A landscape with many peaks, sampled at points; each row gives a point and its height.
A climber steps from a point to the highest of its 2 nearest points, and stops where none of them is higher. Distance is the straight distance between rows; heights are no part of it.
K417: 12,2,-13,-1,-2,6,8,14,11,-1,-5,-8,3,5,14,14,8,-1,14,4,0,16,-18,7,-14  height 340
K24: -6,-6,-2,-18,12,2,-5,15,20,27,18,-1,-3,-4,-14,2,8,11,13,-2,-11,-9,-6,-8,4  height 176
K295: -6,6,-7,19,15,-3,4,21,-16,-1,12,-5,-12,5,-13,4,-4,4,-3,2,-14,-4,-8,-7,-15  height 40
K636: 2,-6,-3,8,-5,10,7,8,-9,-4,-10,2,-14,0,-4,14,8,3,-10,-1,8,-2,17,4,9  height 496
K752: -12,-19,18,3,2,3,13,7,2,15,-6,-8,-9,-4,4,10,22,14,9,-9,6,-10,18,6,10  height 742
K446: -2,-12,3,1,9,4,4,6,16,2,5,-9,-5,-1,0,2,4,-1,0,8,-2,7,-2,-4,-1  height 549
K571: -3,-12,1,-4,13,-5,10,0,3,15,3,9,-12,-12,-13,-16,5,-19,3,0,-3,-2,-3,-4,6  height 518
K487: -5,-10,21,3,-4,-8,4,-5,-15,12,-3,-10,-3,-2,4,-4,12,24,-14,-12,12,-11,25,9,11  height 494
K579: -16,0,4,10,10,8,10,26,-26,13,5,-6,-8,10,0,12,3,25,-17,-2,-11,-12,6,8,3  height 66
K324: -9,28,-19,-10,7,-5,-21,-12,-2,16,20,3,18,4,1,-8,-16,15,9,0,-9,-5,-11,-10,-3  height 781
K16: -4,-17,-9,-12,4,16,2,8,30,-3,2,5,-1,-4,-11,8,-3,-11,-2,7,-6,8,-4,-4,3  height 472
K662: -2,19,-17,-14,1,-12,-15,12,8,17,2,-4,5,10,1,10,1,12,30,-10,-17,-13,-17,-4,-21  height 359
K298: 0,-4,-16,-24,7,13,-8,13,15,15,11,2,4,4,-8,11,-1,3,23,2,-12,1,-14,-2,-3  height 244
K830: 10,12,3,3,-20,-27,-12,-13,-13,-9,-14,3,-4,-1,1,-10,-1,-23,9,-8,1,-11,-10,-10,-19  height 559
K120: 11,7,-4,-6,-19,-19,-15,-9,-9,7,-15,21,-9,-3,-10,-6,1,-23,18,-13,-4,-15,-12,-8,-10  height 817
K908: -4,13,-16,7,16,3,-4,19,1,-5,15,6,-15,1,-19,9,-7,-8,0,11,-12,4,-18,-19,-22  height 28
K386: -1,20,-8,-13,14,-13,-9,0,-6,25,14,-2,13,1,-2,4,-4,22,35,-14,-8,-12,-18,-7,-11  height 507
K848: -10,-9,17,-7,-18,-20,-1,-10,-9,10,-4,-7,6,-3,10,-5,17,10,0,-10,8,-16,26,-3,9  height 422
K551: 2,-8,-2,-4,-6,0,8,0,1,7,-10,13,-10,-9,-8,0,8,-17,10,3,0,2,-6,3,-2  height 730
K151: 5,-5,7,1,-16,0,2,-10,17,-23,-6,-7,15,0,16,-1,-9,-2,2,2,3,6,-3,2,3  height 572
K913: 2,-4,-5,-16,-14,-13,-7,0,1,0,-17,23,-9,-7,-13,7,16,-29,10,-9,3,-13,-7,-1,-2  height 527
K198: 0,-8,9,13,2,12,3,-4,13,-16,0,-16,4,0,13,-11,-5,19,-8,4,17,4,27,1,-1  height 638
K130: -15,14,-4,14,18,4,8,33,-23,12,11,-1,-10,12,-8,7,-5,20,-5,0,-21,-16,-5,-7,-11  height 52
K667: -3,12,3,-3,-13,-10,-6,-14,-23,2,-12,-9,6,3,16,-5,3,0,-12,-2,9,-8,9,6,5  height 301
K507: 10,-3,-6,-14,0,12,-1,13,15,14,-4,1,3,6,-3,20,9,-6,18,-2,-9,11,-22,4,-3  height 300
K408: 17,-4,20,15,-5,-3,14,-14,-16,0,-11,-3,-6,1,11,-15,5,7,-3,1,17,13,0,13,5  height 565
K503: 3,-3,12,-8,0,-22,1,-17,5,14,8,6,5,-3,-5,-27,-1,-18,11,-1,6,4,-9,-6,3  height 334
K500: 8,-7,2,2,-18,-2,-5,3,25,-37,-10,-12,22,-1,20,7,-11,4,-2,0,9,-5,10,-3,-11  height 652
K683: 10,-11,13,14,-1,2,9,-1,-22,-7,-22,10,-25,-3,-13,6,16,-5,-11,-5,11,-8,18,7,4  height 413
K192: 0,10,-6,0,-15,-25,-13,-1,-5,-15,-1,2,-3,-7,-6,-9,-9,-25,5,3,-6,-8,-14,-17,-25  height 463
K72: -3,13,-5,-12,5,2,-8,-16,-5,15,16,5,18,6,6,-8,-14,7,1,0,-6,6,-19,1,11  height 617
K267: 8,5,-8,10,-8,13,7,5,14,-31,-6,-4,2,1,9,20,-10,4,-12,7,11,4,13,-1,-9  height 388
K461: 12,4,2,25,5,2,10,14,-19,-2,-4,-6,-13,2,3,-2,3,-2,-1,4,2,16,-9,9,-4  height 482
K388: -10,9,5,-8,-16,-22,-2,-17,-18,3,-10,-12,10,-6,17,-10,11,14,-1,-6,6,-22,16,6,-4  height 357
K751: -4,-11,11,1,15,5,17,13,1,24,6,-8,-12,1,-2,5,20,17,13,-9,0,0,3,9,8  height 623
K236: -7,-7,-3,-14,-10,0,-8,-7,10,-9,-6,11,0,-9,-6,-6,-6,-23,-16,1,-2,1,7,7,20  height 148
K343: -17,-6,14,-7,21,10,11,-1,-4,22,17,-6,-5,2,-9,-10,2,22,-9,-4,-8,-5,11,4,24  height 98
K430: 9,-11,-5,3,3,19,14,19,26,-19,-8,6,4,-8,-3,13,-5,-8,2,8,4,15,-3,-6,-4  height 405
K849: -15,25,-16,-12,-7,-6,-26,-6,-6,0,6,4,13,1,-1,2,-12,0,-1,1,-9,-7,0,-12,-7  height 577
K726: 8,26,-14,2,9,2,-12,-1,-17,16,2,13,0,9,-9,-2,-4,-14,8,6,-4,10,-25,6,-3  height 364
K341: -18,-7,8,-6,10,3,3,7,-19,19,8,-6,-7,9,-3,3,4,24,-7,-4,-5,-15,17,1,16  height 83
K854: -3,5,-11,-14,-9,1,-12,-23,-5,-4,-2,27,6,2,-7,0,-8,-24,-11,3,-3,4,1,6,22  height 201
K842: 8,-19,12,-6,6,-18,8,-8,8,7,0,4,-8,-11,-11,-24,10,-16,15,-4,6,-4,-7,-3,-2  height 406
K539: -9,23,-10,-16,24,-6,-16,-15,-4,23,17,-4,21,2,0,-1,-16,29,16,-12,-14,-18,-5,-9,-8  height 886
K207: 8,6,11,-9,-10,-23,0,-18,-9,10,-3,-2,6,2,7,-16,4,-6,14,-8,2,1,-15,1,-4  height 265
K537: -5,16,-4,8,3,-5,-10,0,-4,-8,3,-22,8,8,15,-7,-7,13,-7,3,-9,-2,-6,-7,-21  height 491
K380: 19,-9,3,8,-10,7,7,-11,1,-24,-15,14,0,-1,1,-1,-11,-14,-13,8,16,14,2,7,6  height 452
K589: -5,13,8,8,-1,-15,0,-13,-30,12,3,-3,0,1,6,-19,2,9,-3,-5,-1,-8,10,6,3  height 360
K711: -8,-4,7,2,2,24,3,-13,3,-6,0,8,4,-2,6,5,-5,10,-17,3,14,0,28,7,19  height 622
K741: -1,-2,15,5,6,-12,8,0,-23,18,0,-4,-8,-2,-2,-11,10,6,6,-8,4,-7,-4,8,8  height 442
K955: 13,-13,17,12,2,-3,7,-9,-2,-11,2,-17,7,1,13,-18,1,14,-2,0,14,13,11,6,-2  height 612
K301: -1,0,-6,-3,-13,18,-7,-2,27,-33,-7,-3,25,-1,19,13,-16,12,-8,-1,-1,-5,13,5,6  height 771
K811: 7,-16,10,-14,-17,7,7,-6,31,-17,-2,10,19,-2,8,1,-4,-13,6,-5,-5,3,-14,4,6  height 451
K197: 2,12,-4,-1,11,0,-3,-10,-7,4,11,-9,15,7,6,-3,-5,-3,-4,11,-2,25,-22,5,4  height 544
K938: -9,10,-10,-5,-14,-15,-9,0,-6,-1,6,-1,-3,-1,-5,-2,-5,-9,1,1,-3,-6,-4,-13,-8  height 449
K952: -1,4,-15,3,-7,17,-6,3,1,-10,-6,9,0,-1,1,21,-1,-1,-11,3,6,10,14,9,13  height 425
K868: 20,-15,-3,11,14,20,17,7,20,-13,2,-5,4,3,-2,-1,-3,-10,2,14,9,22,-7,1,-5  height 380
K659: -9,13,-16,5,9,3,-12,5,0,-13,17,1,1,1,-13,4,-18,-11,-12,11,-12,3,-6,-17,-21  height 15
K586: 11,5,-6,2,-9,14,3,8,14,-13,-12,-6,12,6,16,16,1,12,1,5,3,11,-4,8,-8  height 363
K108: 1,17,-18,-8,3,19,-8,9,-6,4,0,8,5,5,-3,22,3,2,-8,6,-5,17,-4,11,5  height 362
K28: 14,12,-7,10,6,-4,2,10,-26,4,-4,11,-9,1,-3,0,6,-12,6,-1,-3,8,-19,4,-6  height 428
K159: -15,-5,2,-17,20,13,-4,1,11,26,21,-2,1,3,-10,3,-1,18,1,-5,-14,1,5,-12,21  height 123
K608: 4,18,-15,-4,-4,7,-10,-9,-9,-3,-2,14,6,7,-3,0,-10,-21,-3,3,-2,14,-13,9,11  height 291
K673: 1,9,-1,11,13,5,2,-1,-5,-7,13,-22,10,10,15,-9,-6,8,-14,11,-6,15,-12,2,-6  height 517
K737: -8,-5,0,0,-5,22,-4,-8,18,-16,0,-10,11,4,17,6,-13,18,-18,2,6,-6,26,3,6  height 673
K553: 22,-9,14,7,-4,11,9,-18,6,-11,-9,8,1,2,11,-9,3,-5,4,1,17,16,1,14,7  height 509
K845: 1,-13,15,16,12,-3,17,13,-6,9,0,1,-16,-5,-4,-9,13,8,4,-3,5,1,5,10,-4  height 534
K791: 1,-4,4,16,-14,-15,1,6,-4,-17,-9,-7,-22,-3,-1,-2,7,-5,-10,2,8,-5,7,-7,-13  height 252
K611: -4,-12,4,7,-7,-17,3,8,-1,0,-9,-2,-18,-11,-15,-5,14,-16,-5,-3,6,-17,7,-11,-7  height 290
K912: -1,-23,6,-11,-7,-9,2,-4,33,-17,3,2,4,-3,-1,-12,-11,-20,7,0,-1,3,-2,-3,-1  height 349
K167: 13,-4,1,17,3,12,6,-1,7,-24,-6,7,-3,-6,0,12,-9,-7,-19,15,11,11,5,-6,2  height 412
K956: -8,-9,-5,-19,-11,-5,-10,-6,21,-2,1,10,6,-6,-8,-10,-6,-18,2,-1,-9,-3,3,-10,11  height 240
K556: -7,-21,4,11,-3,-2,6,0,-8,2,-13,10,-25,-15,-18,6,19,-7,-6,-5,9,-17,17,-2,8  height 346
K230: -14,-9,6,6,-2,3,0,-6,-3,-2,-4,-6,-2,-3,3,4,6,9,-12,0,2,-8,29,2,12  height 567
K633: 4,-6,3,21,13,13,14,13,1,-6,5,-10,-14,-1,0,8,-2,5,-9,10,0,10,3,3,-3  height 512

Call two points neighbours if one is among the 2 nearest of the other. Go from one point of each pair to the other, from neighbour to neighbour, staying as high as possible. Name the lowest point that can't be avoided.
K446 and K551: K298
K551 and K539: K938
K551 and K120: K913
K446 and K301: K608

Where does a climber stop that starts at each point below?
K537: K539
K854: K446
K586: K301
K667: K752
K908: K301
